Points, in no order, along strands that fork and pass close to each other.
Points whose rows are less than 118 apart are linked; no others are. Some points are linked to none.
K_853: [ 24  37  23 -31  24  29  62  20   3   9 -25  28  80 -20 -28 -15 -72  -6
 -24  10  66  16 -13  14  24  22  35]
K_798: [ 10  56  44  11   6 -18  -3 -15   2  13  -4  22  38 -31   0  34 -53  23
 -16 -18  27  17 -13 -21  19  21  36]
K_520: [-21 -17  -7 -63 -38  13 -11  -8   1   8  26 -18  10 -24  -5 -54  25 -19
  -1  17  37  -3 -67  34 -21 106   8]
K_389: [ 46 -35 -22 -14  30 -34 -88 -11 -17 -10  29 -35  43  22  -2  20   0  17
  12   9 -27 -27 -21 -83   7  14 -58]
K_551: [  3  68  26  58 -24 -33 -15 -17  26  12 -54  24  24 -39  15  84  15  58
 -13 -57  12  10  22   0  -1  16   7]
K_931: [-38  42  10  12 -18 -10  63 -63  44  10  42  55 -51  28  20 -65  -4 -59
 -36 -12 -55   9 -54  -9   5  16  76]
K_478: [ -4  -9  14  49 -25  -3 -73  18  27 -22  17 -28 -32  -2   5  19 -35  23
  69   3 -83 -16 -11 -27  12 -14   7]
K_855: [-11 -22 -13 -52 -49  18 -44 -27  18   6  59 -25   8   1  12 -41  18  -3
  14  13   2 -23 -97   3  -4  96  23]
K_132: [ 37 -56   2  23  -3 -34   0 -17 -24 -42 -10  20  54  33  54  -4  47 -16
  -8   8 -66 -40  69 -61 -26  26 -62]
K_48: [ 32 -45 -17 -70 -21  -7 -11  20 -22   6 -51 -19  59 -13  -6 -35  34   2
   8  -7  59  -2  -2   3 -25  77 -42]
K_534: [-55 -55 -28  -7  31  14 -79  26   2 -19  33 -39 -69  -2 -36  29  20   2
  23 -13 -41 -23  29  41 -23 -44 -22]
K_485: [   2  -21   17   10  -19   13 -115    8   -1  -16   77  -20   16   -3
  -22   52  -22   29   27   14  -23  -28    2  -53  -11   53  -28]
K_940: [ 15  25  25  20 -71  -6 -89  13  46 -25  41  -5  34 -25  16  84   8  62
  40   8 -18 -34   2 -10 -23  48  10]
K_382: [ 51 -31   0 -11  36  55  87   9  29  21   8  24  91  22   0 -60 -22 -44
  26  23   1 -36 -33 -21  74  -7  22]
K_227: [-19 -27  34 -13  10  11  52  66 -49  10 -72 -22 -19   5  -1 -11 -36  19
  20  -8  17   6  36  45  40 -78  13]
K_737: [ 14  18   0  34 -51 -34  42   7   8 -18 -94  24  28 -14  38 -29   9   8
  -5 -28 -28  10  54  -1 -10 -16   4]
K_296: [ -7   2   7  18 -63 -26   3 -19  43 -29  24  -2   4  -8  34 -32  24 -16
 -17  18 -67 -15 -39   0 -13  23  29]
K_189: [ 53 -28   8   3  15  67  65  29  27  25   5 -12  55  29 -17 -39 -57 -14
  39  25   6   2 -23 -36  79 -31  13]
K_908: [-29 -40  52 -16 -36  39 -46  45 -20 -37  53 -11 -15  12 -20  82  -2  10
  31  43  -8  -9  94  34 -51  -2 -15]
K_177: [ 29 -34 -26 -29  22 -13 -81 -34 -10   7  57 -30  36  39   6   3 -16  10
  17  15 -29 -38 -66 -65  19  41 -28]
K_504: [-44  11  49  33  62   0 -64  12 -17   6  26  -3 -48 -20 -45  86 -14  32
  22 -30 -29   9  44   2   7 -31 -18]
K_957: [-63 -24   4 -18  27  23 -15  21 -49  10   1 -29 -57 -11 -26  26  27 -20
 -49 -19  28  17  39  63 -23 -30 -12]
K_289: [  2 -13 -22 -30 -51   4   5  -9   3 -37 -44  23  79  -4  10   5  45 -11
 -32   2   4   2  84  16 -56  83 -57]
K_877: [ 30  52 -23   6  14 -35  49 -35  24   5 -32  29   9 -28  26 -22 -13 -13
 -43  -7   1  13 -34  -7  17 -25  46]
K_518: [ 62 -15 -15  -3  26  49  12  41  24  29 -19 -30  53   1 -31  -2 -50  24
  23  19  32   7 -32 -18  58 -54  -6]
K_592: [-29 -68  -8 -55 -21  52 -58  21 -23   5  56 -63 -42  -6 -30 -16  53 -26
  35  24  30 -17   7  32 -63  45 -35]
K_401: [ -25    9   36    0   17  -19   87   -6  -27  -26    9   50   -1   25
   14  -79   -9 -103  -18   11  -26  -28   57  -10   -4   39   25]
K_689: [-16 -24  14  21 -66 -16  48  18  14 -61   0  -8  -3  13  23 -17  45 -37
  -9  37 -46  12  66  18 -58   0 -20]
K_763: [ 23  38 -70  13  23 -36 -16  -6  13  18 -27 -11 -41 -27  10   5  -4  40
 -41 -15  28   8 -56  32  11 -53   7]
K_336: [  2 -22   3  27  34 -18 -43  16 -33  -8 -17 -29 -25  -3 -20  31   5  -3
   1 -15 -23  27  47 -23 -21 -36 -52]
K_130: [ 19  -9  20  22 -20 -10 -50  27   1   0  -9 -33   3   6   1   8 -69  38
  83   3 -40 -23 -38 -33  39 -19  22]
K_123: [  7  13   5  57 -34 -23  12  11  11 -26 -67  12 -23 -25  31  13  29  16
  -7 -17 -50  21  62   5 -23 -42 -13]
K_760: [ 36  21 -69   8  10 -38   4  -8   2   2 -73  -8  -3 -19  22  -5  25  26
 -44 -26  33  17 -17  17  -7 -43 -20]
K_247: [ 61 -18 -14 -37  -2  25  44  42  17  13 -50 -16  81 -10 -10 -26 -36  24
  26  23  54  -2 -33  -1  41 -10  -6]
K_725: [-13 -36 -38 -25  18 -11 -38  58 -14   0 -37 -33 -53  -4  -1  -4 -10  57
  34 -27 -11 -48  -6  50  40 -71  -4]
K_613: [ -6 -58  44 -25 -62  46 -53  54 -15 -30  57 -19  12   5 -10  35 -10  12
  35  50  -5 -19  56   9 -49  55 -26]
K_313: [-45 -68 -17 -15 -20  31 -16 -19 -32 -16  63 -67 -31  64 -15 -56  20 -47
  62   8   9  13 -38 -15   1  51 -38]
K_883: [-28  51  75  17  11  -3  16   3 -28 -11   2  50  52 -28 -28  40 -35  -6
 -63 -23  52  27  76   1 -24  78  -1]
K_43: [-48 -31 -39  24  22 -12 -58  20  34 -33  17 -18 -89 -10 -10  26  29  28
  20  -8 -84 -22  19  51 -12 -73 -10]
K_98: [ 82  -5  -1   6  66   0  23 -41   9  38  26  84  90  33  31  -2 -21  -8
  10  28 -22 -60 -49 -43  22  -4  28]
K_147: [ -2 -21  13  13  14 -30  94   3 -34 -19 -36  -5  -7  12  10 -62  12 -87
 -12   3   1  22  69 -18 -11 -21 -23]
K_399: [-30 -15   6 -38 -28  34 -92  23  24 -17  67 -16 -37 -15 -21  76  16  34
  32  23 -11 -41  30  44 -49  -5  25]
K_351: [ 40  -1  28   1  41 -21   8 -38 -18  16  23  80  76  30  38 -11 -38   3
   0  24 -26 -70 -25 -43  10  44  32]
K_512: [ 25   6 -54   6  41   3  95 -35  29  10 -12  -6   5   7   6 -57  19 -50
 -21  19  33  15 -47   4  35 -47  10]
K_85: [ 18 -12 -58  -5 -10 -33 -71  -5   0  -7 -16 -41  -4 -12  11   4  40   4
 -10 -13  -6  -6 -34 -19 -23   2 -35]
K_818: [  2  40  24  32 -47 -18  52  32   4  -1 -91  31  12 -26  27 -18 -21  41
   3 -35  -4   3  31  32  10 -29  40]
K_681: [  -4   -5  -32  -17  -45  -13  -41  -31   26    4   44  -25    8   13
   28  -34    4    3   15    5  -39  -22 -108  -14   14   51   29]
K_936: [ 11   4  48   4  12 -10  32 -13 -15  -2  14  90  57  33  45 -52 -47 -17
  20  27 -49 -88 -12 -24  13  56  53]
K_164: [-12 -30 -41  -9  -9  -7 -56 -10  -6   1  33 -58 -26  13  -7 -16  12 -20
  17   0  -5  -3 -52 -12  -8  15 -25]
K_991: [-61 -38  -6 -34  71  18 -30  27 -63  30   7 -41 -55  20 -58  26   5 -26
 -25 -13  34  31  36  27 -10 -40 -38]
K_801: [  1  13  13  17  44  10   2 -21 -18  21  17  -5 -35  14 -30  21 -58 -13
  -4   4  -2  47  -3 -36  12 -34   3]
K_596: [ 59  20  42  12  49   6  65  21  -3  16 -24  32  50  -4 -19   8 -52  -3
  -2  11  27  35  65 -60  41 -48  -5]
K_705: [  2 -20 -40 -32 -38  18 -84  23  19  -7   7 -21 -23 -30  -2  35  63  32
  -6 -14  13 -32  12  36 -63   3 -12]
K_560: [-40  23  -8  42  57  -3 -84 -18  32   8  33   7 -72 -17 -31  62 -49  46
  47 -35 -52  12 -41  -1  15 -33  12]
K_701: [  0  -9 -27  -1 -77  -2 -72   1  51 -17  47 -33 -16 -10  18 -10  21  19
  26  21 -57 -35 -80  -1 -11  28  18]
K_630: [ -1  89  56  65  15 -30  10  -3  23  31 -41  32 -23 -49   5  86 -16  65
   7 -45   9   6   6  -1  24 -19  32]
K_418: [ -3  39 -56  17 -70 -17 -32  -1  52 -10 -40  20 -21 -25  27  45  75  65
 -42 -16  -8  -8  19  69 -52 -29  -2]
K_536: [ 75 -31 -22 -21  51   8  74  -3  14   8 -28  14 101  28  13 -47  12 -35
  12  27  10 -36 -25 -23  43 -17  -8]
K_624: [ 27 -57   1 -86  -1  15 -32  29 -37  31  -3 -43  34  -4 -29 -37  12   0
  29  20  75  -1 -23  -7 -21  80 -37]
K_803: [ 30 -41 -50 -68   2 -10  14 -17  -5   4  -6 -40  41   1   9 -67  40  -7
  33  27  67 -17 -90  11  19  47 -19]
K_322: [ 41  -5 -23 -32  28 -32  68 -16  -3 -16 -54  18  75  16  26 -52  15 -33
  -6   4  11 -23 -12 -14   9  14  -5]
K_603: [  2 -44 -52  -7  47   2  36 -66 -15  -9  44 -35  -6  76  10 -49  35 -60
  36  17  10  16 -57 -40  31 -16 -27]
K_21: [-12  62 -28  12 -85  -9 -22 -24  68 -13 -27  40  15 -28  21  84  57  65
 -20  -3  13   1  39  60 -61   9   6]
K_101: [ -9   0  23  15  -1  23  76  -5   6  15  10  23 -61  38   7 -38 -63 -60
  29  -3 -17  38  11 -41  34 -29  48]
K_585: [ -4  48  14  71 -22 -19  -9 -22  48 -34   9  18 -77 -41  19  36  31  13
  -3   7 -89  17  23 -14 -31 -46   6]
K_735: [-26 -46 -30 -61 -10  44 -77  17   1   3  47 -44 -50 -22 -27  18  70   2
   5   4  22 -44  16  50 -81   7  -8]
K_274: [ 26 -33  10 -12 -22  -9 -65  10 -24 -22  10  -8  68   4  -1  37  21  23
  -9  -7   6 -13  53 -54 -26  60 -72]
K_455: [  7  36 -38  44  14 -30 -27 -28 -10  -1 -67  10 -14 -29   5  53  50  20
 -58 -44   4  44  53  -2 -33 -27 -53]
K_984: [ 51  27 -16   6  28  20   0   2  23  22  -7 -13  23 -11 -18  21 -56  26
  13   9  21   8 -48 -15  44 -51  22]
K_961: [-24  58   1  72  -1 -21 -34   2  53 -21  -6  18 -87 -48  11  54  29  64
   2 -17 -77  -9  -3  29 -10 -65  19]
K_598: [  7 -34 -73   3  30  -1  22 -29  -4  -1   7 -64 -28  39  -3 -51  24 -35
  35  14  25  16 -65  -7  27 -41 -36]
K_614: [ 64  -6 -51  13  90  41   9 -26  36  26  19 -15  17  16 -36   8  -5 -18
 -20  13  -8  23 -30 -65  48 -63 -34]
K_352: [ 28 -15  21  -5   4   7 -29   6 -17   7  26 -20  28  28  -3   2 -75  21
  41  16 -10  -1 -29 -62  37  10  -1]
K_946: [ 13  18  50  76  -8 -15 -45  13  17 -18  15  -1 -30 -20   8  48 -33  34
  67  -6 -75  -9  26 -54  23 -14   5]
K_456: [  5 -42 -42 -44  51  13  19 -49 -25   9  52 -32  31  60 -13 -31  22 -51
   4  24  44  13 -54 -29  18  14 -43]
K_53: [ 50  -2 -55 -45   9  34  34  35  19  27 -32 -17  50 -28 -16 -30 -11  20
 -13  15  92  -3 -75  41  34  -5  -2]
K_481: [-16 -25   2  27  11  10  31 -33  -3   0  38  -8 -78  61  12 -44 -26 -63
  31  -3 -42  34  -6 -59  20 -16  12]
K_318: [ 52 -35 -22 -18  34 -34 -38 -48 -14  10  30   7  67  45  41  -4  13   4
   7  19 -43 -56 -75 -44  10  28 -14]
K_952: [ 12  16 -51   7  24 -54  79 -56  24  -2 -15   9 -14   8  38 -76  51 -47
 -23   7  -7 -10 -59  -2  23 -41  17]
K_556: [ 12 -12  -3   5  11  10  88  46 -18  14 -61 -12  -8  -5   6 -40 -40 -13
  13  10  40  15   6  33  30 -70  17]
K_566: [ 34  46  50  35  69 -30  44 -18 -23  12  -8  66 -16 -24  -3  42 -21 -14
  -7  -4  -3  44  86 -96  21 -27 -29]
K_266: [-55  40  24  25 -17  49 -12 -27  19  11  46   8 -77  41  -6   7 -65   3
  -4 -35 -24  48 -65  -2  -3  18  79]
K_557: [  0   2   7  -5  21 -43  99  -2 -27 -32 -51  33  26  19  24 -84  36 -98
  -8  -1 -20 -24  67 -11  -9  11  -9]
K_381: [-12   1 -12   2 -23   9 -29  14 -22  18 -86  11  17 -15   2  56  43  48
 -16 -45  24   9  90  40 -17 -16 -44]
K_405: [ 48  45  33  32  51 -20  41   2  -8  17 -56  34  16 -19  -8  42 -26  12
   3 -12  18  41  65 -55  21 -55 -16]
K_907: [-35  17 -30  47  -1 -20 -47  18  41 -18   5  -4 -93 -23   5  16  17  55
   4 -14 -72 -22 -22  52   0 -71  14]
K_568: [-49 -22  45  23 -61  30  10  34  12 -33  39 -17 -59  18   0  13  -8 -16
  20  41 -64   6  38  51 -33 -35  29]
K_530: [ -6  16 -23 -15 -73  10 -55  42  31   8 -49   9 -10 -31  30  37  45 109
  15 -39   3 -58  11  64  -3 -12  23]
K_438: [ 28   4  62 -10  -1  -2  54   8 -12 -10   4  60  60  21  29 -46 -79 -11
  36  19 -24 -52  10 -44  48  37  50]
K_593: [-44 -20  69   1 -48  36 -16  51  -4 -37  27 -14 -28   3  -3  66 -14  24
  36  32 -41 -15  71  49 -14 -29  24]
K_335: [ 44  10  31 -10 -12   0  76  20   7  -1 -31  22  49   2  18 -45 -65 -21
  35  14  -3 -11   4 -31  49 -11  47]
K_874: [  6  17  -7  36  48 -27 -60 -10 -21  -1 -30  -8 -22 -25 -22  67  33  22
 -20 -38  -3  34  55 -15 -28 -32 -65]
K_494: [-30  85  17  33  21  15  -4 -39  17  36  17  30 -62 -28 -19  46 -58  27
 -33 -24  21  43 -51  25  13 -26  69]
K_442: [  9 -23  34  17 -17 -11  14  31 -40 -15 -59  -1  48   5   5   0 -12   2
   0 -18   2  21  83 -19 -19   8 -40]
K_836: [-25  29 -23  27  -2 -29  13 -58  13  -7  21  -7 -46 -18  11 -25  43 -41
 -80  -7 -20  31 -34   5 -29  -4  13]
K_454: [ 34 -14 -47  -6  90  25 -10 -16   4  25  32 -39  11  40 -53  14 -12 -24
 -15  30  22  42 -17 -61  17 -45 -55]
K_988: [  3  68  73  22  29 -28  49  -7 -16 -10 -18  65  59 -21 -11  21 -47  -3
 -32 -27  37  12  80 -37   9  46  20]
K_361: [-30 -30 -19 -25  85   9 -58  26 -28  34  11 -35 -34  30 -66  32 -31   6
  20  -9  12  26  12  -3   0 -57 -42]
K_52: [-83  -2   6  -1 -27  26  43 -15 -11  -8  45 -15 -43   3 -21 -39  19 -73
 -47   6  24  45 -10  58 -41  50  12]
K_609: [ 21 -41   7 -46   8  35 -25  26 -21  27  37 -38  42  56 -33  -9 -71   8
  55  35  21   2 -39 -56  36  29 -23]
K_898: [   7   19   45   41  -20   -9 -101    8   17  -12   55  -10   14  -16
  -14   85  -26   53   44   -4  -22  -28    3  -46    7   45   -9]
K_937: [-12   0  10  38 -71 -15  19 -22  60 -43  52  -3 -41   6  17 -20  28 -28
 -12  46 -84  -4  -7  -3 -36 -10  20]
K_49: [-31  34  27  13 -23  24  36 -45  32   5  51  42 -59  48  16 -28 -50 -26
 -11 -19 -46  32 -58 -35  15  24  87]
K_113: [-30   1  29  51 -59   1  28   8  29 -22  24  -9 -74  -7  12 -21  12 -30
  -2  23 -75  16  14  21 -22 -40  24]
K_221: [ 33  -9 -45 -26  24  53  79   1  35  16  -6 -21  60  -8 -25 -56   0 -18
  -8  24  81   2 -75  36  53  11   5]
K_341: [ 18 -13 -16 -33 -32 -16   4  22 -16   2 -58 -12  43 -18  10 -23   3   9
   1  -9  38   4 -14  17 -12  28 -11]
K_648: [-35 -42  -7  29  41   2 -58  11 -18 -15  20 -37 -67  11 -32  30   0 -23
  21  -5 -55  17  39   0 -26 -45 -44]
K_891: [-18 -23  57   3 -25   6  46  63 -49  -4 -72  -5  18  -2   2 -16 -30   5
  16 -16   7  14  74  29   0 -21  -4]
K_233: [ 20 -12 -51 -48 -10  -4 -21  36 -20  29 -56 -18  -1 -28   9 -17  18  43
  -4 -20  65 -16 -24  46 -13  -6 -14]
K_805: [ -2  16  21   1  39   6  -2  19 -34  18 -25 -10 -15  -9 -26  29 -43  11
 -14  -9  33  32   9  16  13 -49   5]
K_170: [-21  62  34  43   7 -19   9  11  -8  12 -52  27 -42 -44   7  54  -5  58
 -19 -39   4  16  20  40  18 -51  38]
K_621: [-39  54  59   5  64   6 -32  11 -17  37  -1  14 -27 -25 -44  98 -34  57
   0 -41  38  14  13  23  37 -32  25]
K_976: [ 14  55  55  76  23 -27 -27 -22  22  -6  30  21 -34 -41   8  79  -9  33
  25 -21 -57  -1  22 -75  11   9 -18]
K_629: [ -5  29  24   6 -26 -27   6 -40  24 -15  31  47  45  -7  38 -22   6  -7
 -34   5 -59 -39 -41  -6  -7  58  53]
K_814: [ 49   5 -21  10  14  -3  92  -6  42  17 -14  35 -15   8  31 -55 -14 -59
  19  21 -19   4 -10 -38  70 -68  45]
K_261: [ -5 -51  31  15 -22  17 -61  10 -28 -35  65 -30   7  22  -4  12 -24  -4
  15  33 -41 -17  32 -56  -7  47 -43]
K_357: [-26  56  82  57  19  -5  20 -19 -20   7  22  43 -21 -40 -14  47 -40 -10
 -29 -16   4  46  61 -22  -5  18  19]
K_135: [-28  61  40   3  41  32 -20 -10 -13  50  17  14 -27 -14 -42  72 -71  34
 -14 -20  54  36 -25  28  27 -26  48]
K_304: [-37  11  46  -3  12  11  93  -8 -15  -3  29  73 -33  44   8 -71 -59 -98
  -4   6 -15  12  55 -29  27  32  49]
K_445: [-46 -27  52 -68   3  39   2  53 -65  26 -34 -10  -4 -20 -30  15  -9  20
 -13 -18  53   4  40  67  10  -9  14]
K_283: [-13  26 -17  24 -15 -21 -10 -10  -6  -9 -40  11  -4 -34   6  38  47  -1
 -68 -30  12  38  41  30 -54  -4 -18]
K_56: [ -4  20  46  11   0  -1  93   7  -5   6  -6  55 -30   6   4 -50 -69 -78
  10   9 -10  27  51 -28  35 -16  53]
K_437: [ 19  48 -17 -12  43 -22  49 -63  21  16  13  54  32   5  25 -27 -15 -41
 -47   3  -9 -14 -55  -8  17   7  58]
K_796: [ 10   4   1  21  28 -14  42 -24 -18  26  30  94  35  66  43 -87  -6 -62
  43  33 -38 -87 -62   8 -31  53  38]
K_882: [  6  24  -2  56 -46 -24   7 -12  46 -51 -15  12 -39 -20  24  28  55   4
 -23  19 -69  21  52   6 -50 -44 -11]
K_222: [  7 -47 -60 -57  47  -1 -58  57 -21  24 -36 -32 -23   3 -22  10   2  62
  29 -30  36 -45   1  33  19 -61 -29]
K_20: [-21  28 -32 -19 -27 -10   2  -2  -2  -3 -55  19  28 -38   0   8  41  -5
 -76 -34  47  27  31  56 -57  36 -13]
K_379: [ 34  -7  16  16 -13 -19  79  32  -6  -4 -67   6   6  -4  25 -54 -39 -26
  36   6  -7   8  30 -18  33 -51  23]
K_905: [-31 -15 -37   9 -66 -27  26 -17  31 -43  29 -32 -31   1  16 -54 108 -41
 -19  31  -3   3 -24  47 -50   0 -32]
K_542: [ 15  52  19  -8   9   8  42 -12  16  14  -7  30  44 -23  -6  -5 -79   5
 -18   2  37  14 -37   1  31  10  66]
K_66: [ -8  -6  10 -26  -5   4 -50  22 -45  25 -50   0  43  -9 -28  52  32  32
 -19 -40  52  22  85   5 -41  16 -55]
K_306: [-11   1 -45   7 -31 -27  30  13   1  10 -26 -34 -42  -9  16 -65  23  10
  -9  -3  17  -8 -60  51   8 -20   6]
K_446: [ 18 -61 -25 -57  55  23   1 -40 -28  23  65 -12  61  77 -11 -26   6 -25
  11  40  30 -22 -66 -45  18  52 -41]
K_420: [-25  28   6   1 -43  14 -60 -14  14 -12  49   2  -5 -41  -6  52  22   3
 -39   5   7  15  -4  33 -47  33  22]
K_334: [ 25 -19 -68 -40  19  -5 -49  39 -28  30 -80 -18   1  -1   1  16  29  75
   6 -45  49 -28  15  37   8 -47 -43]
K_537: [-43 -42 -20  20 -24   6  21 -43  -3 -28  54 -53 -45  64  13 -70  38 -58
  51   4 -33  18 -43 -21   9  14 -13]
K_76: [-10 -60  27 -60 -61  55 -35  37  -7 -12  58 -32 -15  -5 -14   9  28  -7
  34  55  23 -20  30  39 -74  74  -9]
K_496: [-24 -28   0 -32  10  10 -31  29 -51   9 -28 -22 -11 -16 -26  31  42  -7
 -41 -20  47  22  61  37 -46  -8 -44]
K_833: [-17  48   1 -16  19  -4  85 -55  23  13  27  65  -6  31  19 -64 -22 -65
 -34   0 -18   1 -47   3  19  19  82]
K_397: [-11 -31 -66 -23  46  38   8  33  -6  28   3 -46 -47  30 -26 -19 -21  22
  34  -1  49 -13 -53  48  45 -66 -10]
K_2: [ 17 -27  -9   0 -49 -16   5 -24   9 -54 -26  32  83  16  41   8  44  -5
 -16  13 -48 -29  81 -18 -37  55 -50]
K_583: [-13 -21 -17 -20 -34   2 -42  63  -7  -7 -50 -19 -32 -17  21   3  23  86
  25 -37 -16 -58  11  67  30 -41  16]
K_602: [ -5 -31 -40 -16  57  10 -37   0 -24  25  27 -53 -21  46 -52   4 -22 -27
  16   9  22  31 -20 -29  -4 -29 -52]
K_685: [-47 -17 -34  -1 -56  10 -31  26  24  12  31 -41 -75   5   5 -46  31  24
  25  -1 -15 -28 -78  65  -6 -10  19]
K_756: [  7  43 -74   1   9 -39 -12 -34  20  19  -6 -10 -28 -30  11 -15  18   9
 -70 -11  35  10 -88  27  -7 -11  19]
K_501: [-23 -29 -24  40   5  -5 -10 -27   2 -14  33 -45 -74  38   7 -30   7 -50
  28   0 -64  20 -23 -35   2 -21 -19]
K_638: [ 31  47  62  23  52 -41  55 -16 -16  -5 -18  98  29 -10   7  24 -22 -15
 -24 -12  11   7  93 -78  27  14  -1]
K_904: [ -9 -44  37 -63  -8  31 -27  35 -54  25  29 -21  24   3 -39 -13 -35  -8
   3  14  58  18   7  -2 -18  75 -29]
K_516: [-12  58  51  33 -19 -11  41  26  -4  14 -57  30 -12 -40  12  13 -47  45
  -4 -27  18  12   9  45  27 -40  66]
K_90: [-16 -70   0 -54 -13  38   2  -2 -29  -1  52 -52   6  66 -15 -59 -12 -22
  73  25  34   5 -58 -22  29  72 -26]
K_462: [ 30 -28  38  42  10 -34  21 -15 -28 -38  -4  57  19   7  36  -5  12 -19
 -18   9 -60 -22 106 -83  -3  13 -37]
K_390: [ 12   5   7  15  29 -33  40 -43 -16   2   3  25 -21   1  22 -22  -1 -59
 -33   7 -32  18  21 -47   7 -15   6]
K_682: [-47  37  82  49  -5  16  23   2 -23 -16  29  35 -23 -29 -15  52 -20 -23
 -43   9  -1  42  87  23 -32  10  26]
K_316: [   9   10    6   22 -104  -11  -49   20   68  -44   26  -16    1  -15
   20   19   19   45   37   36  -65  -32  -33   11  -24    1   28]
K_974: [ -7  25  79  -4  32  -5 -29  33 -47  31  18  12  62   5 -46  58 -39  47
 -11  -5  71  31  64 -48  -4  36 -31]
K_146: [ 66 -15 -51  12  63  13  56 -24  30  20  -4 -11  22  10  -4 -23  16 -42
 -14  16   9  13 -32 -42  49 -64 -15]
K_202: [-48 -12 -40  27 -73 -14   9  -3  34 -16  38 -39 -72   3   5 -73  74  -6
  -1  20 -15 -13 -64  63 -19 -21 -10]
K_960: [  0  76  -9  46 -67 -24 -38 -25  62  12 -41  31  30 -43  26  82  45  73
 -15 -47   7  -4   8  23 -16  33  14]
K_644: [-27 -33 -72  -8  12  17  16   4 -16  14  15 -57 -64  40  -8 -59  16  -4
  53   5  53   3 -79  44  25 -36 -12]
K_244: [  0  28   0  32  21 -30   3 -67   6  -3  29  22 -31 -16  20   0  12 -36
 -51  -1 -53  23 -22 -39  -2   4  16]
K_428: [-33 -28 -17 -26 -61 -19  41  -9  24 -61  21 -14   3  -1  10 -55 101 -47
 -13  42   3  -1   7  51 -62  57 -27]
K_26: [-15   0 -33 -22  47  15 -11  22 -23  30 -11 -21 -38   4 -26  18 -33  25
 -11  -5  42   7 -22  43  23 -66   5]
K_510: [ -5   3 -56   3 -69  10 -29   4  20   7 -73  13   5 -16  25  37  62  58
 -10 -25  -1 -15  64  64 -36 -12 -34]
K_857: [ -9  58  73  76  24  -9  -8 -19  -1  -9  36  28 -33 -38  -5  95  -2  16
 -18 -14 -18  24  59 -48 -14  21 -16]
K_459: [ 28 -25 -48 -48  21  23  60 -26  17   2  11 -21  60  16   0 -62  24 -23
  27  33  57  -5 -96  22  42  31   2]
K_584: [ -8  -8 -47 -38 -36   4   0   0 -11  -2 -78   9  45 -16  -3  -5  61 -12
 -49 -25  43  20  64  40 -61  56 -60]
K_111: [-58  26  56 -32  34  12 -40  31 -27  18 -11  -4 -20 -29 -38  83  -7  62
 -14 -50  37 -12  46  44  43 -25  22]
K_270: [ 25 -33  37  27  11 -28  29   7 -40 -23 -21  11  20  13  12 -19 -16 -26
  -6   6 -27   9  86 -68  -1   0 -40]
K_194: [ 35  26   5   9  51  35   8 -27  17  27  30  12  11  20 -34  26 -63   2
  -1  10  10  35 -26 -53  46 -27  15]
K_41: [-49  -6  32 -74  18  32 -28  38 -52  23 -29  -5 -15 -32 -33  47  17  47
 -41 -45  62 -12  66  52  17 -18  12]
K_611: [ 10  15  46  14 -92   5 -40  26  46 -37  29   8  42 -23  25  37 -11  50
  35  24 -37 -27  -2  -1 -15  48  32]
K_414: [-57 -43 -40 -10 -29  29 -52   9   7   5  48 -60 -72  26 -15 -30  19 -14
  48  -6  -9  -9 -63  27 -14   8 -12]
K_213: [ 54  27  18 -19  46  22  75  20  11   7 -27  30  96  -6 -22 -13 -45 -17
 -21  11  45  12  19 -23  38 -13  10]
K_127: [ 46 -44 -51 -27  -7 -39 -69 -11  -9 -11 -20 -41  47  12  18   2  48   0
   1 -10 -10 -19 -21 -52 -14  21 -60]
K_623: [-18  -7 -10 -31 -32 -19  49  -4   7 -54 -19   5  45   3  15 -65  81 -50
 -28  15  -3 -16  16  42 -43  85 -22]
K_276: [-12  36 -41   5 -30 -28 -18 -26  27  -6   4 -11 -17 -39  16 -14  48  -3
 -73 -12   6  10 -59  30 -34  20  16]
K_326: [ -1  47  40  23 -23 -22  -2 -32  10 -15  23  39  33 -31  22  10 -22   4
 -33  -7 -25  -7  -8 -17   1  47  46]
K_591: [  8   5 -44 -28 -50   7 -78  24  17  14 -26  -5 -13 -45  17  22  52  75
  -4 -35  23 -44  -7  46 -30   7   6]
K_572: [-64  52  20  25   8  39 -40 -17  18  26  34  12 -82   1 -18  41 -61  38
  -9 -36 -21  27 -54  37  16 -19  74]
K_987: [ 77 -11 -36  -7  50 -30   9 -53  16  18   4  28  71  30  46 -14  18 -10
   3  19 -36 -51 -78 -32  21 -16  12]
K_474: [ 50  35 -35  19  42 -37  36 -31   6   6 -54  13  -4 -23  15   5  10  -7
 -44  -9  14  34  -1 -30  10 -54  -3]
K_472: [  9 -35  24 -14  31  28  41   5 -31  15  34 -17  19  56 -19 -27 -62 -39
  19  33  15  27  13 -58  28  -5 -20]
K_359: [  0 -30 -42 -57 -28   0 -15   0  -9  22   0 -43 -20 -24  -5 -66  49   4
  24   6  71 -17 -79  39 -11  55  -1]
K_892: [  7 -60   8 -56  14  33  12 -11 -24   9  56 -17  48  80  -6 -39 -33 -10
  44  33  22 -11 -63 -45  33  74 -21]
K_241: [ -7  10 -17 -31   8 -38  51 -24 -12 -25 -36  11  54  -1  20 -61  37 -44
 -44  -1  11 -14 -19  22 -19  51  -1]
K_715: [-31 -34  47 -66   2  46   1  53 -60  39 -10 -13  12 -10 -41 -10 -36   4
   7   7  72  17   6  44  -4  29  10]
K_746: [-42  41  55  17 -21  17  15  15 -11 -29  -2  37  25 -36 -16  51  -1  -6
 -54  -7  31  39  89  47 -57  39  10]

A fork is a point with three links. Follow the links from the first point to the second and name the forks in between, in order.
K_127; K_701: K_518
K_883; K_304: K_892
K_401; K_382: K_892 K_518
K_459; K_56: K_518 K_892

A fork is a point with three links, a tip a point with one. Leave the first point through the second and follow the links. Name the first fork or tip that comes.
K_984; K_194: K_892
K_611; K_316: K_518
K_621; K_135: K_390
K_53; K_221: K_261

Follow the links from the first point to the second, and from the first to the third. Name the last point that the two ways share.
K_855; K_501; K_322: K_518
K_681; K_177; K_397: K_518
K_481; K_857; K_359: K_892
K_518; K_537; K_883: K_892
